Each row is a point on a landscape with many peaks, with its height.
A climber steps from a point to whichever of its 2 nearest points has the largest rise for the distance, and stops where none of them is higher. Distance is the straight distance between rows; heights are no part of it.
Q_521 h=294: [  6 -12  -7 -12   5   1 -10  23  -4  37  29 -23 -51  -9  10  -7 -39 -22
 -22  -1  -4]
Q_506 h=536: [  0   4 -34  20  18  39  -3 -24  -7 -11   9  23  42   5  18 -21   0  30
   4  33  34]
Q_25 h=215: [ 30  26 -24   6  13  32   1  30 -21  17  28  -9  -6   8  34  -3  -7 -25
  14  -6   1]
Q_934 h=630: [  2   4 -43 -14  -2  32  28   4  -5   7 -10  18   7 -43   3 -25   6  15
   7  67  22]
Q_648 h=61: [  0 -22  36  38 -18 -19  31 -17  35 -27  -8  17  27 -24 -18  -5  -5  26
   1 -13 -14]
Q_396 h=260: [  0   9 -16  15  24 -10 -14  31  -9  31  32 -22 -40 -20  -4 -17  13   8
  18 -25  -9]
Q_974 h=356: [-44  -1  26  -2  43   5 -30  35 -22   1 -25 -19 -27  10 -19  22  27 -29
  -2 -31   0]
Q_651 h=68: [-24 -33  43   9 -36 -42   3 -31  52 -35  -8   3   3  -6 -13  14 -34   8
 -21  -5 -18]
Q_49 h=242: [-17   7 -11   1  45  10 -40  29 -24  30  28 -17 -49 -11   3  -3  20 -10
   5 -11   2]
Q_111 h=364: [ -3  -8  38 -51  22  -8  -5  34 -19  29 -14  16  11  -3  17  31   9 -14
 -20 -21 -16]
Q_740 h=437: [-47  -3  -7  15  13 -15   5  33   6   4  25 -20 -19  -1  -4 -12  -3 -12
   1 -56 -27]
Q_854 h=336: [-20  12   5  15  23   4 -34  10  -5  -3 -39 -38  -7  12 -27  21  46  -1
   9 -24  -8]
Q_188 h=265: [ 39 -12   4  14  -6  11  45  16 -12   6  36   1 -23  -6  10  -7 -35 -17
  28 -26  13]
Q_270 h=65: [-21 -33  61  13 -16 -32   5  -3  37 -28 -30   5  18 -18 -21  30 -19  27
 -11 -20 -12]
Q_83 h=690: [ 43 -17 -15  17 -19   7  41  12  11  -5 -17   8   6 -51 -28  -8   6  18
  26  36  10]
Q_986 h=451: [ 32  -4  -9 -17  12  11 -20 -10 -21  30   7 -26 -23  23   7  15 -11 -16
   5   2  14]
Q_776 h=190: [ 21  35 -27   6  23  13 -16  15 -34  23  30 -14 -21  35  24   6  21  -6
  26 -27   3]
Q_21 h=476: [ 28  -7  -2 -15  11  24  -4   6  -6  12 -12  -8   0  -8   0  10 -17 -14
  -7  17  14]
Q_54 h=703: [ 35  23 -13 -17 -11  11  13 -13  -6   3  15  19  37   8  37 -14   3   0
 -10   3  -9]
Q_40 h=687: [ -5  15  20   2  -7   4  13  24  12 -13 -17  11  37 -11  15  -1  10  12
  -7 -28 -31]
Q_353 h=379: [ 13  13  25 -49 -22 -51  -4  -3   0  27  -1  19   7  12  16  13  16   9
 -14 -28 -47]
Q_365 h=321: [-19 -39  37 -44  27 -26 -14  12 -10  26  -1   6 -21 -16 -13   8 -21  12
 -20 -17  -2]
Q_665 h=542: [ 24  -6 -19  49  -2  31 -16 -17 -16 -14   5 -23   4  37  -1   5  -9   2
  26   9  32]
Q_611 h=505: [-11   9  -2   5  -2 -32 -10 -11  -8   2   8 -15  -8  22 -11  -8  33  -2
   8 -39 -22]
Q_358 h=370: [-16   7  37 -59  10 -43 -16  23 -12  28 -16  29  19  -9  10  20  26  16
 -28 -15 -32]
Q_12 h=388: [-23  19  35 -41 -31 -77  -7 -18   4  -2  -4  21   1  30   7  16  19   5
 -16 -29 -45]
Q_446 h=354: [-18  -5  30 -50  44   0 -34  11 -26  17 -22   7  -5   6  10  27  16 -19
 -25 -10   1]
Q_155 h=548: [-22   8  18 -17  -1 -43   4 -40 -23 -13  14   0 -14  44 -27   3  14 -14
  14 -45  -5]
Q_500 h=419: [-50 -12  14  -5   0  -3  -4   0  14 -12  10 -10  -2   7   0  -9 -25  -7
 -23 -28 -12]
Q_938 h=334: [ 10 -11 -10  -7   6 -21 -11 -17  19  21   3   8  10 -47  -6 -23  17  44
  -6  20 -14]
Q_201 h=384: [-51   6  -7 -11  24 -15 -33   8 -22   8   1 -39 -44  31 -20   6  15 -32
  -4 -25  -7]
Q_843 h=420: [ -8  -1 -11 -12   8   8 -46  -1  -7  21   1 -42 -42  27  -3  14  -6 -29
 -12   0   5]
Q_241 h=656: [ -8  -9 -44   7 -40  29  60  -3  -5 -18 -16  13 -10 -26  -8   5  11  -3
  33  53  34]
Q_748 h=72: [  2 -20  50 -10 -32 -47  -5 -42  29 -16 -11  -6  -7  26 -16  29 -19  -4
  -7 -24 -22]
Q_545 h=304: [-43  -7  12   8  41  18 -30 -10   7 -16 -31  -8  14 -15  -3   8  14  21
 -16  -7  14]
Q_291 h=631: [-12  27 -13  13 -12  36  18  12  25 -26 -32  24  33 -27   7  -5   0   3
  -7  26   0]
Q_591 h=95: [ 38 -26  16  -3  -6 -20  16 -37  -2  10  20  -1 -14   8  -8  -3 -19  -1
  15 -10  10]
Q_728 h=48: [ 20  17  29  48 -38 -40  27 -19  45 -11  15   8  31   5  -5  -4  29  -2
  12 -20 -51]
Q_590 h=438: [-38  27 -35  39 -11  11   2   6  31 -15  21  -3  24  -7  14 -36  14  13
 -12 -12 -24]
Q_861 h=620: [ 21   0 -23  39 -49  24  44 -27  12 -38   7   9  17  32  -3  -2  -5 -30
   9  32  21]
Q_900 h=575: [ 19  -9 -43  12  -1  34 -11 -11   4   6 -16 -11 -13  -7 -17   1 -20  -7
   8  73  42]
Q_690 h=163: [ -1  14 -36  21  29  13 -19   1 -46   7  54  -6 -22  38  17  -8   8  16
  30 -16  25]
Q_733 h=594: [  1  14 -28  -3 -12  43 -23  -6  21   4 -28 -15   1   7  -3  -6 -10 -25
 -19  67  23]
Q_961 h=660: [-44  16  23 -25  -2 -15 -25   2  27 -13 -21  24  32 -20  28   1   1  22
 -43  12 -26]
Q_852 h=398: [-43  15  49 -38 -17 -65  -8 -19 -16 -34 -28  21  -1  37 -19  32   5   0
 -14 -32 -18]
Q_786 h=646: [ 28  -5 -11   6 -44   9  46 -30   9 -23  -1  18  18   7   8   3 -35 -26
  -3  29  17]
Q_698 h=56: [ 24 -15  38  36 -20 -30  31   7  24  -7  -1   1  18  -8 -17   0  22  15
  24 -41 -29]
Q_400 h=596: [ 22   0 -33  42 -36  20  55  27  -2 -13  22   2 -26 -10  -8 -16 -17 -20
  28  27  22]
Q_8 h=698: [ 20 -10  28   8 -13   0  33  41  17  -4 -19  16  25 -47  -3   1  -1  19
  -3  -9 -22]
Q_167 h=316: [ 39 -25 -13  13   2 -24   5 -17  11  21  27  -3 -10 -34 -24 -29   1  41
  21  14   5]
Q_959 h=305: [  9 -16   0 -27  33   7 -19  28  -4  46  27  -1 -33 -34  12 -11 -10 -13
 -21  18   2]
Q_479 h=672: [-37  32  10  -7  -8 -25 -20   6  25 -16 -12   8  28   1  15   4  22  14
 -19 -25 -44]
Q_752 h=350: [ -4  14   5 -21   7   9 -10  45  20  24 -21  15  27 -39  20  -9  26   9
 -32  17 -37]
Q_52 h=493: [ 18  -9 -11 -16  21  30 -20 -35 -11   0 -20   6  23   7   7  10 -26  -2
  -7  39  38]
Q_134 h=216: [-20  23 -10 -32  52 -13 -40  12 -45  30   8  -7 -37   7  -7  -9  51 -10
   7  -5   9]
Q_266 h=331: [-11 -12  14  26  13  34   2  32   7 -18 -19 -24  -6  -7  -6   5 -17 -18
  -2 -17   7]
Q_216 h=581: [  8 -10 -24  55 -25  38  22 -19  -7 -35  31  -2  19  40   6 -10 -19 -11
  19  17  35]
Q_309 h=296: [ 35 -19  -2  16  -4 -10  -4  14  12  22   0 -25 -27 -33 -26 -11  -4  16
  11  14  -3]
Q_980 h=280: [ 25  -6  -6  11 -16 -28  -3  29  19  33  23 -28 -30 -24 -17 -15  18   9
  11 -12 -32]
Q_10 h=337: [ -1 -15  27 -48  47 -18 -23  -6 -44  24  -9  -4 -26   7 -15  21   2  -9
  -1 -13  15]
Q_190 h=139: [  1 -15 -21  22  25  -5 -11 -32 -38   2  60   5 -18  29   7 -17  -6  27
  30 -17  36]
Q_354 h=515: [ 12   2 -25  -8  32  18 -28 -47 -22   5   7  14  34  16  16  -4   1  30
   3  29  28]
Q_133 h=408: [-54  -3  33 -24   2 -38 -11 -26   7 -26 -18   7   2  12  -2  14  -4  13
 -22 -36 -12]
Q_42 h=81: [ 38 -18  21  -2 -37 -26  17 -36  20  -3  10  -2   4  29   0  11 -25 -23
  -6 -15 -10]
Q_108 h=612: [ 21  18 -33 -21 -18  35   9  23  11  16 -29   9   2 -17   6  -5   7 -19
  -9  67   2]
Q_122 h=239: [ 58   6 -26  18 -10  22  33  14 -29   8  38   5  -3  18  26 -13 -14 -11
  25   6  19]
Q_278 h=193: [-17  23  -2 -15  39 -21 -15  22 -50  13  -4  -7 -43   9 -34   3  37  -3
  20 -31   9]
Q_457 h=666: [ 45  25 -30   3 -21  33  21  -9 -10  -2  -9  13  33  12  24  -9  10  -5
   8  34  12]
Q_50 h=355: [-10  12  23 -24  20   0 -22  64   1  33 -19   1  12 -12  13   9  30 -14
 -25 -13 -41]
Q_20 h=563: [ 27   2 -21  49 -24  29  23  23   5 -17  -1 -33 -18   2 -12  -4  -8 -28
  21  10  12]
Q_132 h=642: [  2  32  -5 -14 -21  19   0  -8  16 -15 -22  22  38  -8  24  -3  -7   0
 -26  26 -12]
Q_423 h=423: [-38  29 -48  24 -13  30 -14   6  30   1   5   4  14  -7  14 -48   8  10
 -11  40  -2]
Q_522 h=626: [-21  -1   9   6 -13 -11 -13 -73   0 -40   1   4  24  51  15  20 -22  -4
  -7 -21  16]
Q_810 h=677: [  4 -22 -16  -3 -36   4  74  -3   4 -18  -8  26  -4 -38 -14  -2  -5  -2
  13  42  14]
Q_745 h=590: [-28  -7  18 -23  -3 -37 -12 -72 -15 -29   3   2  -7  53 -13  17  -7  -3
  -7 -25  12]
Q_873 h=638: [ 10  23 -24  29 -18  53  23   5   0 -31 -27  10  40   0   4  -6  10  -4
  16  30  23]
Q_996 h=467: [-20  18 -27  30  -4   1  -5   4   0  -5  26 -23  -1  20   7 -16   7  -9
  11 -34 -15]
Q_295 h=281: [ 14 -13  -6   3 -11   1  21  28   2  14  39 -14 -36  -2   3 -14 -42 -23
   4 -15  -6]
Q_857 h=295: [-17  13  14 -13  25  22 -32 -11   5 -16 -39  -3  26   8  13  17   6  -2
 -18   2   3]
Q_785 h=341: [-24  -3  21  16  44  34 -21  48  -4   1 -16 -12  -8 -11  -2   5   9 -32
  -9 -17   4]
Q_329 h=671: [ 15  -6  24 -12 -18   4  27 -34   5 -34 -13  27  39   0  21  13 -41  -6
 -14   1  13]
Q_977 h=654: [-14   5  34 -17  -5 -17  -7 -61  18 -39 -16  17  35  16  13  27 -29  11
 -22  -5   4]
Q_11 h=652: [  0  23  22 -39  -8  -7 -10 -11  18 -16 -34  34  48 -17  36  15 -12  20
 -34  19 -17]
Q_755 h=409: [-37  -1 -32   8  21  22 -23  -5  13   5  12  -7  -1 -10   6 -33  -1  10
 -15  24  15]
Q_694 h=174: [  2   9  16  -9  19 -36  -4  15 -33  27  12 -10 -45   3 -37   1  31  11
  39 -49 -17]
Q_330 h=344: [  7  18  -3 -16  -7 -10 -24  15  36  14 -23  10  22 -40   5  -5  28  32
 -23  35 -27]
Q_205 h=547: [ 40 -16 -42  37 -14  28  -7 -18  -4  -5   7 -13 -14  13 -15  -2 -14   9
  31  58  43]
Q_672 h=313: [  8 -35  20 -43  30  -4 -14  23   7  43  -5   8 -14 -42  -1   4 -25   2
 -25  21   1]
Q_223 h=629: [ -7   6 -60  23 -39  46  49  23 -12 -16  18  15 -30  -2   9 -12   3  -7
  33  51  31]
Q_501 h=324: [ -4 -19  15  21 -28  19  26  19  16 -24 -28 -13   8  -4 -13  11 -35 -24
 -10  -5  -6]
Q_39 h=554: [-19   3 -38  31 -14  36  12 -26   0 -36  20  19  29  29  21 -17 -21  10
 -10  27  33]
Q_867 h=712: [ 37 -26  16  -3   5  -5  31  19  10   8  -8  17  22 -54 -19  -5 -10  30
  10  17   6]
Q_525 h=152: [ 17  -5   8 -34  -3 -54  -4   7 -15  38  19 -16 -48  22 -26   7   8  -5
  24 -40 -21]
Q_231 h=113: [  8 -20   3   5  12 -23  13 -32 -22  11  38   1 -13  16  -4 -17  -3  11
  21 -43  13]
Q_720 h=320: [ -5 -13  21  18  40  10 -19  16  -8  -6 -26 -21  -4 -15 -26  17  29  22
  16 -26  11]

For each start below, name the point where the climber stops.
Q_188: Q_329
Q_728: Q_329
Q_20: Q_867
Q_134: Q_329
Q_132: Q_867
Q_21: Q_329
Q_900: Q_867

Two climbers start at each pair of points below. Name the first point that both come to, or write none.
Q_10, Q_201: Q_329
Q_591, Q_525: Q_611
Q_291, Q_501: Q_867
Q_694, Q_843: Q_329
